Each row is a point on a landscape with many valleys, with its height.
From any point a ball rolls to the lowest of the 6 points nearest to it. It stops when none of these is lower. Distance is the straight distance between rows; heights are no part of it.
rukid h=454: [6,-8,-1,-21,22,34,14,-28,-15,-30,-10,18,-14,60,9,-2,25,19,-41,40,22,12,26,-43,7,23,13,-3,-27,-6,-9,-12,65,-14,-12,-37,8,-9,-15,-18,7,9,-12]
tobok h=186: [-6,13,14,-7,-3,-7,-7,-3,-18,-2,9,-9,-13,-8,-9,-29,-13,30,8,16,-3,31,0,30,-5,21,-10,5,-20,0,-7,8,2,-9,3,-29,4,-2,-21,5,-9,22,-6]
Gavu h=498: [6,7,11,-29,14,29,16,-46,-8,-36,10,13,-13,48,9,9,7,29,-33,40,28,24,20,-50,6,16,1,8,-24,-10,-25,-12,64,0,-12,-24,3,-7,-27,-21,14,12,-26]
Fuga h=214: [-30,8,39,4,-27,-17,4,23,-26,8,63,-27,0,-22,9,14,-10,-9,37,-7,-26,16,-45,5,-3,-26,-9,-15,9,16,24,14,-24,4,-18,38,8,21,6,-21,12,2,17]
koz h=176: [-19,10,-2,17,0,-4,10,24,12,26,38,-16,26,-28,19,13,1,-32,19,-26,-26,-1,-77,26,23,-28,-12,3,13,18,24,8,-22,3,-21,51,1,-12,6,0,-9,-23,37]
tutuz h=165: [11,12,-4,-12,-1,2,-17,15,-5,-4,-10,0,-13,10,5,-27,-20,24,8,24,5,14,12,28,-10,20,-15,5,-26,-4,-17,-6,6,-1,5,-19,17,-10,-2,10,-6,12,-3]
duzes h=469: [8,2,0,-23,16,31,-3,-27,-4,-35,-10,25,-15,54,16,1,13,26,-36,35,28,10,22,-35,2,12,6,10,-15,-1,1,-17,51,-3,-15,-36,8,6,-17,-23,13,11,-14]
kabeg h=60: [27,10,-9,-4,-3,17,-22,-18,-3,-5,-16,7,-16,22,24,-3,-6,33,-8,21,15,-7,27,-16,-13,8,-6,4,-29,-10,-19,-13,11,1,3,-6,20,-7,-12,8,14,6,-21]
Ginu h=622: [5,-14,1,-3,17,-21,2,8,39,19,-29,9,21,-12,-17,9,-2,-19,-5,-16,-27,-23,5,-10,11,-15,7,0,16,-5,9,22,-12,-14,10,9,-24,-6,17,-1,-14,2,0]
vov h=407: [-14,-10,-6,2,6,-21,5,9,39,21,-23,0,17,-21,-19,9,-5,-9,4,-28,-21,-12,3,2,5,-10,6,-5,26,8,3,23,-8,6,6,2,-20,5,13,-6,-27,-9,6]
bifiz h=263: [-18,8,34,-3,-21,0,0,21,-8,26,46,-17,2,-21,3,13,-4,-17,25,-17,-23,22,-54,12,3,-31,-18,-11,13,24,16,4,-19,11,-15,49,-4,11,8,-1,-3,-19,19]
fiko h=411: [14,-28,-14,-17,11,27,9,-5,6,-43,-44,27,-19,28,25,12,29,-24,-55,39,30,-25,41,-57,-3,20,32,4,-24,25,11,-9,9,-16,28,-34,25,18,3,-7,3,32,-15]
Rik h=147: [31,-4,-30,12,9,8,-23,0,-8,-4,-21,14,8,7,12,11,5,6,-11,23,27,-28,15,-4,-9,14,13,8,-20,-20,-10,-19,-15,4,6,-11,10,-5,1,20,12,14,-20]
vid h=144: [-23,4,16,3,-23,-16,8,16,-19,11,29,-23,7,-20,-25,-2,-1,-10,20,-29,-11,7,-14,-8,1,-15,10,-7,32,7,6,8,-7,20,-1,3,-21,21,-6,-10,-11,-24,16]
boda h=378: [18,-24,-17,-16,17,23,12,-15,0,-36,-28,47,-16,53,22,-3,42,-3,-55,41,30,5,49,-51,1,15,23,7,-30,7,4,-13,41,-14,0,-34,33,8,-13,-8,5,11,-14]
labap h=193: [-14,8,1,-8,-1,-10,-12,8,-12,-11,1,-17,-11,3,-14,-28,-17,5,10,13,3,19,1,21,-5,14,-3,1,-14,0,-10,-2,8,-9,4,-14,6,-1,-9,1,-5,10,-5]
keb h=361: [-27,7,9,-7,-3,-21,3,-18,-21,-10,24,-21,-3,-4,-25,-30,-7,4,17,-9,3,26,-12,29,-1,23,-7,-3,18,1,3,13,11,13,-3,-18,-8,11,-8,-6,-8,-5,-1]
gesak h=177: [-14,-5,9,22,2,5,9,28,7,28,25,-20,28,-37,17,14,6,-31,21,-40,-24,3,-69,37,21,-23,-13,4,15,14,21,1,-22,-2,-21,48,2,-16,6,0,-10,-28,33]
ges h=195: [-16,0,11,-5,-8,-12,11,0,7,8,10,-6,6,-8,-34,-4,1,-24,15,-28,-20,-5,-3,0,-13,-20,-3,-10,29,20,-1,7,-1,22,6,0,-14,13,12,-8,-10,-10,6]
dede h=174: [-26,10,16,5,-15,-11,0,1,-12,16,22,-14,0,-16,-26,-2,1,-18,-1,-35,-21,1,-12,2,-3,-14,-1,-10,23,16,9,3,-7,20,6,9,-14,15,7,-5,-12,-18,10]
sulis h=69: [-18,-13,-5,13,-5,-12,16,8,39,24,-9,-8,13,-12,-3,9,-5,-24,10,-47,-22,-20,-11,12,12,-15,4,-9,36,9,13,10,-15,-6,-6,15,-14,-1,20,-7,-29,-15,15]
semot h=212: [-10,-6,24,-2,-22,-7,15,11,2,36,19,-14,3,-10,-10,1,-11,-21,9,-42,-27,2,-18,0,1,-26,-6,-9,20,16,14,3,-6,16,-1,17,-12,13,9,5,-10,-18,26]
lil h=172: [22,-34,-37,18,8,12,-9,-17,9,-22,-36,26,7,1,15,33,14,-14,-13,30,23,-35,17,-34,8,33,24,2,-12,-14,9,-35,-14,-4,4,-26,-6,2,10,12,5,18,-23]
buku h=162: [36,-6,-29,18,8,12,-10,-11,-2,-15,-24,24,4,10,17,27,13,0,-12,22,22,-33,19,-23,-2,21,17,4,-16,-11,0,-29,-23,5,0,-21,5,-12,11,15,21,19,-15]
Reson h=362: [18,2,-11,2,10,19,-2,-31,9,-26,-16,18,-12,45,19,4,18,24,-28,31,26,-6,42,-37,-7,10,8,0,-16,2,-11,-21,29,5,-6,-16,23,-7,-7,-11,18,14,-20]
Kud h=767: [-1,-5,-5,0,13,-24,3,26,33,15,-29,23,21,-9,-15,10,2,-20,-6,-6,-33,-22,3,-7,6,-6,8,1,16,-11,6,20,-16,-7,9,0,-29,-18,22,4,-4,5,-1]
dat h=181: [-7,1,17,3,-21,0,14,13,0,41,31,-21,11,-24,12,9,-6,-36,28,-43,-16,2,-46,4,4,-26,-12,-10,19,10,13,-7,-26,13,-16,46,-2,4,8,-1,-11,-26,31]
lavu h=841: [15,-7,-13,-8,30,-23,-7,22,14,8,-16,28,19,-20,-17,6,5,-20,-2,0,-16,-28,6,5,-9,3,12,-1,10,-22,-5,20,-6,-7,11,-3,-12,-8,18,2,-1,16,-1]
popa h=154: [-6,10,7,-11,-19,1,-8,-6,1,-16,-10,-8,-17,7,16,-29,-19,33,10,29,-2,25,15,22,-7,13,-20,1,-27,-9,-23,17,19,-11,7,-8,15,-15,-10,-4,2,23,-15]
nazul h=91: [34,3,-26,11,19,0,-22,1,-11,0,-13,11,3,-5,-6,5,3,7,-9,20,16,-22,11,6,-9,7,7,3,-21,-22,-1,-11,-11,2,10,-3,2,-15,8,25,15,17,-2]
Nofa h=140: [30,2,-26,2,4,5,-31,3,-5,-12,-12,16,-8,4,13,-2,-3,21,-3,23,21,-12,15,3,-3,11,4,8,-21,-6,-12,-9,-12,0,6,-12,13,-5,4,20,17,14,-16]
vitar h=230: [-12,2,-1,-5,8,-22,-4,8,-1,5,11,-8,1,-9,-39,-23,1,-2,8,-1,-15,11,5,13,-12,6,6,-3,14,6,-13,-2,-1,-1,6,-20,-13,6,2,-6,-9,7,8]
Muguf h=159: [11,3,-2,-16,11,-10,-15,13,-12,-1,-1,1,-8,-5,-14,-24,-13,21,6,12,10,5,13,38,-12,13,0,7,-20,-6,-10,6,3,-7,-1,-17,13,-8,-7,2,3,17,-4]
Mubit h=432: [-28,12,12,-1,-5,-20,2,-8,-18,-4,31,-15,-12,3,-18,-27,-9,22,25,-4,1,17,-16,31,-7,29,-4,5,11,6,0,5,10,-6,1,-24,1,3,-21,-9,-4,5,-13]
rup h=194: [-12,-8,4,10,-23,7,27,14,7,28,14,-17,15,-17,0,13,-5,-32,14,-38,-18,0,-29,9,11,-27,-9,-11,23,19,14,-1,-25,5,-11,36,-6,2,16,-2,-19,-29,32]
torel h=585: [5,3,-4,-7,-8,26,-3,-21,-9,-27,-13,-1,-17,27,27,-5,-3,41,1,21,17,10,25,0,-9,10,-28,10,-32,-11,-25,-1,30,-5,-6,-8,6,-12,-21,0,13,7,-28]
gumo h=248: [-17,-5,2,5,-12,-12,15,0,15,31,0,-12,8,-16,-20,3,-3,-22,4,-39,-26,-17,-4,5,-7,-21,2,-9,27,15,0,7,-12,-6,3,0,-20,4,16,-2,-19,-8,20]
Volik h=223: [-15,-1,19,3,-20,-2,18,12,-9,38,20,-19,1,-14,-1,2,1,-21,14,-45,-20,2,-22,-1,0,-16,-19,-5,10,9,11,-6,-10,0,-3,34,-15,5,14,5,-14,-28,19]
goz h=207: [17,-2,-15,2,8,19,-15,-19,10,-22,-19,17,-7,37,21,18,13,17,-23,23,28,-15,37,-26,-6,11,2,4,-22,-2,-4,-28,2,4,-1,-13,15,2,-15,10,12,6,-14]
gali h=440: [20,4,-1,-17,21,-15,-15,26,2,11,-8,14,5,-10,-31,-3,-8,-7,-14,9,-2,-9,6,6,-10,5,12,1,-6,-12,-5,17,-5,-5,16,-8,2,-12,14,10,2,15,3]
roza h=160: [2,8,7,-18,-12,1,-9,-2,-3,-9,-1,-10,-27,9,9,-32,-21,39,6,15,-2,38,8,23,-11,25,-21,6,-24,-13,-17,1,17,-24,8,-15,18,-6,-18,-1,-1,19,-2]
zabib h=192: [27,-26,-31,19,9,22,-6,-18,7,-27,-33,20,-6,26,23,22,22,-10,-26,49,23,-17,36,-44,4,29,25,3,-16,9,16,-38,-4,-7,14,-15,7,4,4,10,-4,29,-21]
vupa h=338: [-6,0,2,-4,24,-25,-2,14,15,15,-5,7,15,-12,-35,-3,-5,-22,1,-22,-12,-4,14,3,-8,-8,3,-8,20,5,-5,16,-10,0,6,-6,-26,-6,11,-2,-8,-1,2]
melo h=201: [17,1,-3,-3,-2,2,-20,2,-3,-17,-20,-3,-21,22,2,-14,-12,40,-2,19,14,8,20,11,-11,14,-8,2,-33,-12,-23,-3,7,0,2,-11,16,-11,-9,9,8,3,-11]
Mab h=170: [-15,-5,0,10,-7,9,25,15,12,24,20,-19,23,-26,26,17,-2,-32,19,-39,-23,-3,-54,32,16,-22,-10,-8,24,11,26,-1,-30,-3,-12,46,-7,1,3,-1,-6,-34,34]
gite h=107: [1,16,0,-13,-7,1,-13,1,3,-21,-9,-6,-22,9,16,-22,-19,40,6,24,11,16,18,16,-5,12,-21,11,-35,-9,-14,-2,8,-12,9,-16,16,-12,-11,-1,8,14,-17]
kada h=567: [13,-3,-15,-12,14,-24,-10,24,11,10,-19,21,19,-19,-27,-5,-4,-21,-4,4,-21,-9,0,9,-8,4,6,1,4,-11,-2,22,-4,4,12,1,-16,-7,18,1,1,14,10]
tuv h=340: [-2,17,15,-17,-24,18,-6,-10,-9,-20,-6,2,-24,20,19,-19,-16,41,0,32,3,24,22,-2,-17,0,-19,10,-28,-19,-23,8,32,-16,5,4,15,-10,-21,-1,14,12,-28]
Zinud h=153: [7,3,-17,0,3,-1,-22,14,-4,-3,-9,-6,-13,-4,-7,-25,-2,30,0,23,11,4,16,20,-11,18,-4,12,-28,-11,-12,-1,2,1,5,-15,5,-6,-3,15,8,7,-3]
lon h=52: [29,4,-12,9,13,4,-21,13,-7,2,-12,6,-16,-8,0,-5,3,12,2,14,19,-3,20,16,-9,9,4,9,-19,-6,-16,2,-7,1,7,-8,13,-3,3,20,9,15,-11]
mozu h=141: [-23,6,23,1,-16,-14,16,2,-37,10,41,-28,6,-14,-19,-16,-10,-9,15,-18,-14,15,-30,2,-6,-12,-4,-8,22,20,5,-2,5,18,5,17,-13,24,1,-5,-4,-25,12]
rono h=104: [14,15,18,-21,-14,32,-2,-32,-12,-28,-7,6,-22,29,20,-12,-10,44,-10,33,11,20,33,-19,-6,2,-22,3,-32,-12,-31,2,44,-5,-5,1,10,-13,-26,-5,21,13,-31]
kunek h=168: [-25,11,37,2,-27,-10,2,21,-18,16,45,-27,7,-27,0,13,-7,-16,29,-25,-20,20,-43,3,-12,-34,-13,-14,13,8,13,2,-17,9,-7,40,-5,15,-11,-6,14,-11,16]
fef h=48: [-15,8,18,13,-8,6,16,22,7,33,40,-22,16,-23,16,24,-6,-36,16,-33,-21,9,-60,21,13,-22,-17,-3,9,12,26,3,-30,1,-18,39,3,-10,8,-4,-11,-25,26]
Gorus h=826: [25,2,-25,-6,30,-10,-4,18,17,6,-28,24,21,-15,-20,4,5,-9,-5,15,-12,-12,2,-8,-3,4,20,1,7,-22,3,15,-9,1,14,7,-14,-10,23,5,10,11,-5]
Zodi h=273: [-24,-15,-10,21,-2,-11,24,-3,32,17,-19,-10,12,-27,2,19,0,-29,11,-42,-24,-22,-16,11,25,-20,1,-4,31,11,14,0,-22,0,0,21,-21,-10,16,-3,-26,-27,13]
vene h=224: [-21,-16,-1,11,-14,4,30,0,19,37,6,-13,10,-22,1,16,-6,-22,9,-43,-21,-22,-15,7,14,-25,-5,-3,20,7,9,4,-22,4,-4,21,-13,1,10,4,-24,-29,21]
Pem h=268: [-21,-11,-3,10,1,-12,17,-2,42,21,-25,-11,17,-12,-4,13,-6,-23,11,-36,-14,-28,-6,6,12,-23,9,2,28,10,16,5,-16,-7,6,20,-18,-13,21,-10,-26,-23,23]
dosi h=173: [26,-15,-23,7,8,20,-16,-24,7,-18,-27,29,0,29,17,16,16,8,-13,21,30,-26,40,-38,5,21,18,8,-11,-2,2,-35,-15,2,1,-19,19,-4,3,1,11,11,-11]
Dirop h=274: [30,-5,-24,8,18,7,-13,18,-1,2,-19,16,8,-21,-7,0,3,-6,-4,18,15,-24,10,2,-7,9,21,6,-3,-24,-8,1,-4,3,26,0,-10,-2,18,31,16,11,-7]
nifud h=388: [13,-6,-9,-10,20,29,-3,-14,3,-38,-18,27,-11,50,32,4,31,9,-44,29,29,3,41,-44,4,7,11,1,-21,9,-1,-13,40,-7,-3,-34,19,16,-15,-15,19,15,-16]
fav h=259: [-8,-5,-2,-4,2,-18,8,11,26,19,-4,9,6,-14,-30,-6,-5,-31,8,-21,-24,-18,3,2,-8,-20,16,-9,28,11,2,14,0,-1,2,2,-16,7,22,-7,-17,-4,8]
sopa h=400: [-15,-16,-11,34,1,-7,22,13,29,3,-8,-30,20,-39,20,16,-1,-19,8,-45,-4,-22,-35,27,45,-30,12,-2,20,26,23,11,-24,-2,-2,36,-17,-11,10,17,-34,-29,26]
Nif h=477: [13,4,7,-29,20,34,26,-36,-16,-34,7,21,-15,46,3,4,13,21,-41,42,34,27,24,-46,-3,18,14,2,-19,-17,-15,-14,50,-14,-19,-34,8,-16,-26,-16,8,5,-16]
Kaz h=228: [19,-3,-16,6,1,16,-26,-17,0,-22,-23,20,-6,29,27,0,13,29,-9,16,29,-19,27,-16,-7,7,-3,3,-23,-4,-8,-19,7,5,-1,-22,24,-6,-6,6,19,12,-19]
Tig h=94: [-37,15,14,-2,-7,-27,9,-10,-26,-2,39,-21,-2,-14,-22,-17,-10,12,15,-20,-6,21,-23,17,-4,0,0,-10,29,6,-2,6,14,17,-7,-5,-20,27,-5,-8,-4,-18,-3]
vuz h=266: [-12,-16,1,20,-12,1,21,3,29,24,3,-21,13,-33,12,6,6,-30,11,-49,-12,-16,-19,17,25,-26,3,0,18,17,20,5,-23,-2,-12,28,-16,-5,13,1,-19,-22,25]
mirut h=161: [-39,15,23,2,-24,-15,8,-3,-33,1,39,-29,-2,-24,-21,-17,-4,-7,20,-18,-4,19,-23,6,6,-14,4,-10,28,3,9,9,-5,16,3,9,-9,31,-2,-6,-12,-20,7]
rig h=169: [34,-10,-29,11,11,5,-12,-1,-8,-6,-35,19,12,-11,6,29,11,-4,-7,24,13,-28,14,-2,-5,17,22,-1,-10,-29,3,-17,-16,4,11,-8,-6,-13,19,17,10,7,-19]
Vadi h=504: [0,5,16,-37,13,38,6,-46,-17,-36,7,15,-14,44,6,7,3,26,-37,39,23,36,22,-38,-2,26,-3,5,-27,-17,-17,1,59,-14,-16,-24,-8,-16,-22,-22,2,13,-17]
San h=225: [-18,5,17,2,-5,-22,-1,-6,-21,3,24,-17,-5,-14,-31,-29,-17,-8,8,-19,-9,10,-11,13,-8,7,-1,-3,21,15,-5,4,4,6,-6,-12,-21,18,-5,1,-10,-14,5]
gera h=142: [28,-6,-23,17,6,7,-18,-7,-4,-2,-14,14,-7,7,-2,9,3,8,-5,13,28,-18,21,-7,-2,21,11,9,-21,-21,-16,-6,-9,-1,6,-10,15,-11,12,26,12,19,-9]
Firig h=164: [32,-3,-30,3,-4,23,-14,-9,-8,-4,-14,16,-6,16,9,19,0,22,-9,23,31,-20,26,-15,-9,14,8,11,-5,-19,-6,-20,-10,-4,5,-21,18,-14,-8,16,15,16,-10]
Nol h=208: [-10,-5,0,18,-10,5,21,15,20,31,9,-21,24,-35,16,16,-11,-24,12,-48,-22,-3,-38,24,17,-25,-8,3,13,15,14,-5,-12,-5,-14,43,-7,3,18,6,-23,-30,28]
davok h=544: [28,5,-22,-4,12,-4,-19,23,2,-5,-9,15,12,-12,-25,-2,-1,-10,-3,7,-8,-9,11,11,-6,7,3,8,-5,-15,-11,9,-9,-3,15,3,1,-7,13,20,12,11,-4]
fuzem h=302: [16,-23,-8,-9,15,18,10,-12,2,-31,-36,35,-14,43,13,2,25,-1,-43,34,31,-4,48,-46,7,12,30,7,-22,17,2,-15,18,-4,8,-33,27,4,-15,-10,3,14,-18]
bagut h=285: [-19,7,12,-4,5,-26,-6,-2,-22,-4,13,-13,-5,-10,-33,-22,-2,0,8,-14,-3,17,-11,22,-2,12,1,1,5,6,1,7,-2,4,4,-21,-10,7,-6,-9,-7,2,-6]
bonit h=219: [20,-14,-18,-4,11,15,-11,-15,0,-29,-24,20,-9,42,23,6,28,9,-29,35,22,-5,44,-45,-3,9,14,-10,-21,12,6,-26,-2,6,3,-27,25,3,-8,-7,13,18,-12]
mopil h=280: [15,-2,-12,9,5,19,-15,-23,3,-14,-13,19,-7,38,19,2,21,27,-22,31,27,-7,39,-29,4,4,-1,-4,-14,5,-3,-26,20,11,-6,-11,27,2,-13,-5,12,0,-16]
Ruk h=179: [-10,8,2,-8,-8,-9,-5,-6,1,-11,14,0,-19,-5,1,-26,-13,32,19,9,-4,34,5,30,-5,26,-19,4,-6,-11,-9,10,11,-20,1,-31,13,-21,-18,-3,4,7,-11]
lal h=429: [-8,-9,-4,8,11,-25,12,19,38,21,-22,2,22,-21,-10,5,-12,-20,-4,-30,-23,-26,5,-8,18,-18,13,-4,27,5,-1,15,-14,1,12,0,-25,1,14,-8,-18,-3,3]
bupas h=183: [-16,2,17,-4,-11,-24,6,-7,-11,11,20,-11,8,-7,-35,-19,5,-13,10,-25,-16,8,-7,8,-10,-8,1,-10,22,5,1,11,-6,13,4,-2,-21,20,6,-10,-8,-10,9]
muz h=885: [11,-5,-8,-6,32,-29,10,37,28,14,-33,15,16,-34,-7,12,-1,-18,-2,2,-15,-24,9,-5,15,-8,3,5,20,-22,12,20,-7,-9,12,8,-17,-6,24,-1,0,6,-6]
bove h=234: [-37,20,37,10,-34,-15,5,22,-25,11,66,-20,-3,-21,12,16,-10,1,40,-13,-23,15,-69,12,-1,-28,-19,-2,11,21,23,25,-30,-5,-20,40,5,13,-8,-26,19,4,23]
muson h=275: [0,9,15,-12,-16,16,-3,-13,-9,-25,-17,-5,-17,20,19,-14,-13,48,-3,28,3,22,17,5,-6,6,-17,10,-29,-16,-23,3,20,-11,12,-6,17,-20,-25,3,12,20,-23]
lopi h=355: [42,-16,-28,11,20,-4,-7,9,14,-6,-28,20,19,-20,-4,19,3,-14,-9,18,6,-26,0,-10,-1,16,26,12,4,-29,6,12,4,2,19,-2,-17,1,21,24,8,-5,-16]
Kebi h=535: [33,-10,-25,12,26,-1,-9,26,8,8,-24,16,9,-16,-11,11,-1,-7,-7,10,1,-24,9,0,4,9,21,12,-4,-35,-3,7,-7,-1,6,3,-16,-1,17,17,8,6,-16]
Tagi h=122: [-13,-14,8,14,-10,10,29,11,14,32,6,-8,15,-17,8,9,-6,-25,15,-43,-21,-10,-29,22,20,-24,-13,-7,23,10,14,-1,-19,-2,-5,36,-9,4,19,6,-27,-29,21]
Fem h=182: [23,-17,-32,10,6,18,-10,-25,2,-23,-22,31,-2,32,27,20,19,3,-22,30,34,-21,27,-44,-2,26,20,0,-15,7,7,-33,-7,-1,9,-26,26,4,4,2,10,21,-16]
gasev h=566: [1,13,6,-19,14,31,7,-31,-12,-28,-9,21,-22,49,17,2,9,21,-39,43,22,21,28,-32,5,8,-2,-3,-15,-18,-17,-15,37,4,-7,-18,17,-2,-31,-12,15,16,-26]
gezad h=81: [-28,11,33,-4,-22,-6,4,7,-24,7,45,-29,-7,-15,-16,-1,-10,-4,21,-20,-13,15,-24,11,-9,-24,-2,-13,24,17,11,15,4,14,-7,20,-8,36,-9,-12,0,-19,12]
Tenat h=137: [-39,15,37,5,-14,-12,-3,1,-49,1,50,-28,-7,-20,-9,-18,-14,-5,22,-9,-2,25,-35,13,-1,-14,-4,-16,33,5,21,17,0,8,-4,27,-2,38,-2,-19,2,-23,5]
rav h=271: [-25,16,32,14,-23,-16,1,18,-10,19,53,-21,2,-19,17,19,-13,-11,34,-14,-17,14,-60,18,-2,-33,-18,-3,2,22,31,5,-31,8,-25,34,3,-3,-2,-19,13,0,23]
vad h=237: [-7,3,0,-10,8,-28,-6,8,12,10,2,5,13,-16,-35,-10,-1,-16,5,-10,-20,-7,-2,19,-14,3,12,7,8,11,-9,14,-10,3,4,-10,-22,0,12,2,-2,-3,7]
Begap h=202: [-11,1,11,-7,-12,-26,0,2,8,13,5,-10,5,-8,-41,-11,-6,-17,5,-25,-20,8,-13,5,-12,-5,-4,-7,31,3,-10,1,1,8,10,-4,-22,8,11,-8,-17,-10,21]
Fafe h=652: [10,12,7,-10,-3,22,-11,-34,-6,-19,-18,8,-20,42,23,-9,4,36,-16,22,18,6,29,-28,-4,3,-9,7,-25,-10,-18,-2,20,8,-8,-7,12,-11,-29,-8,26,8,-24]
Lita h=187: [29,-6,-11,8,1,11,-23,1,-3,-1,-18,8,-5,25,18,3,3,24,0,16,22,-12,28,-11,-6,11,-6,13,-24,-14,-16,-14,-2,3,5,-7,25,-17,-6,10,12,4,-15]
Kamud h=676: [3,17,25,-15,1,30,8,-49,-18,-22,-2,13,-19,47,20,9,1,26,-23,43,16,18,22,-23,-3,6,-13,0,-22,-19,-21,-1,52,-7,-17,-4,4,-6,-29,-13,14,6,-27]
Veve h=244: [-21,15,10,-19,-2,-17,5,-4,-8,-13,11,-10,-10,-4,-10,-34,-10,24,8,8,-2,33,-6,34,-2,34,-9,3,-5,1,-10,16,0,-17,2,-28,6,7,-16,-6,-9,13,3]
vate h=184: [21,-10,-23,0,3,17,-14,-20,2,-14,-22,20,-3,33,16,10,11,11,-11,26,24,-19,39,-42,1,11,-3,4,-11,0,0,-28,-10,1,-2,-17,21,-13,-7,7,18,8,-12]
saf h=115: [-14,-12,-11,26,-7,5,23,17,20,14,5,-19,18,-38,24,14,20,-37,21,-44,-25,-2,-54,40,34,-34,-1,5,20,15,18,6,-27,-5,-14,49,3,-1,8,7,-17,-27,38]
Lomo h=215: [-21,10,10,1,-11,-26,6,-13,-25,6,30,-23,-1,-12,-31,-18,-7,-1,18,-21,-3,9,-16,13,-3,-5,-1,-9,28,7,4,11,-4,16,2,2,-16,17,-8,-7,-2,-11,8]
Guv h=334: [-9,-11,-16,33,9,4,14,13,20,11,0,-26,19,-47,25,23,-2,-44,10,-56,-19,-13,-39,37,45,-24,5,1,34,8,22,-2,-27,5,-8,47,-6,3,7,8,-26,-25,40]
fir h=239: [-18,14,30,18,-18,-1,6,21,-1,31,46,-23,15,-29,15,20,0,-22,26,-28,-27,12,-67,20,1,-29,-17,-6,10,17,29,3,-25,3,-23,42,-6,-3,0,4,6,-21,20]
seg h=204: [-12,7,0,7,-11,-1,18,2,6,24,11,-1,7,-15,-17,-2,3,-19,5,-38,-20,-4,-5,5,-1,-13,-15,-11,30,19,7,17,-14,8,0,11,-18,12,15,6,-22,-21,14]
tizub h=276: [7,-6,-6,0,17,-22,-20,21,1,2,-7,1,4,-12,-32,-15,4,-15,-4,5,1,4,10,18,-11,5,4,3,1,-4,-7,19,-5,-5,12,-15,-3,2,4,3,2,12,9]
mot h=272: [13,15,-1,-14,-1,5,-10,-15,-13,-8,-18,-7,-25,19,25,-11,-13,34,-1,24,26,8,20,-4,-4,13,-20,8,-35,-20,-21,-4,9,-6,8,-8,14,-7,-15,2,10,7,-14]
fil h=171: [20,-4,-5,-4,13,-5,-17,14,5,2,-10,9,7,-8,-19,-20,1,13,1,12,17,8,14,14,-17,16,-3,6,-21,-11,-7,8,-4,-11,9,-26,11,7,-2,15,7,17,-4]
pagir h=117: [3,15,6,-10,-3,26,-1,-28,-15,-29,-19,13,-19,44,19,3,0,35,-19,38,20,-3,26,-25,-6,8,-7,-2,-19,-16,-21,-2,32,-7,-8,-4,12,-5,-19,-4,19,11,-26]
nazom h=246: [-14,8,20,5,-20,-5,14,23,-9,26,38,-19,7,-20,2,15,-3,-20,24,-31,-25,9,-38,8,-8,-29,-12,-14,21,18,20,-6,-16,21,-9,39,-2,14,6,-2,-3,-15,22]
pivan h=235: [-13,8,7,-7,3,-25,-6,1,-1,-5,3,-18,-5,-2,-25,-19,-1,11,17,1,1,27,-4,32,0,27,-9,-1,0,-2,-7,2,7,-3,0,-30,3,7,-4,-1,-9,16,-2]

For each start below, name the point where the ball stops.
Gorus | lon
Gavu | lon
Nif | lon
Ginu | gezad
Vadi | lon
vad | gezad

Call two points neighbours if one is among the 6 nearest of the other. Go from one point of each pair to the other, from neighbour to neighbour, staying as low as possible. Name the highest point that can't be avoided.
kabeg, saf | pivan
gezad, Tagi | semot
sulis, fef | vene
saf, fef | Mab
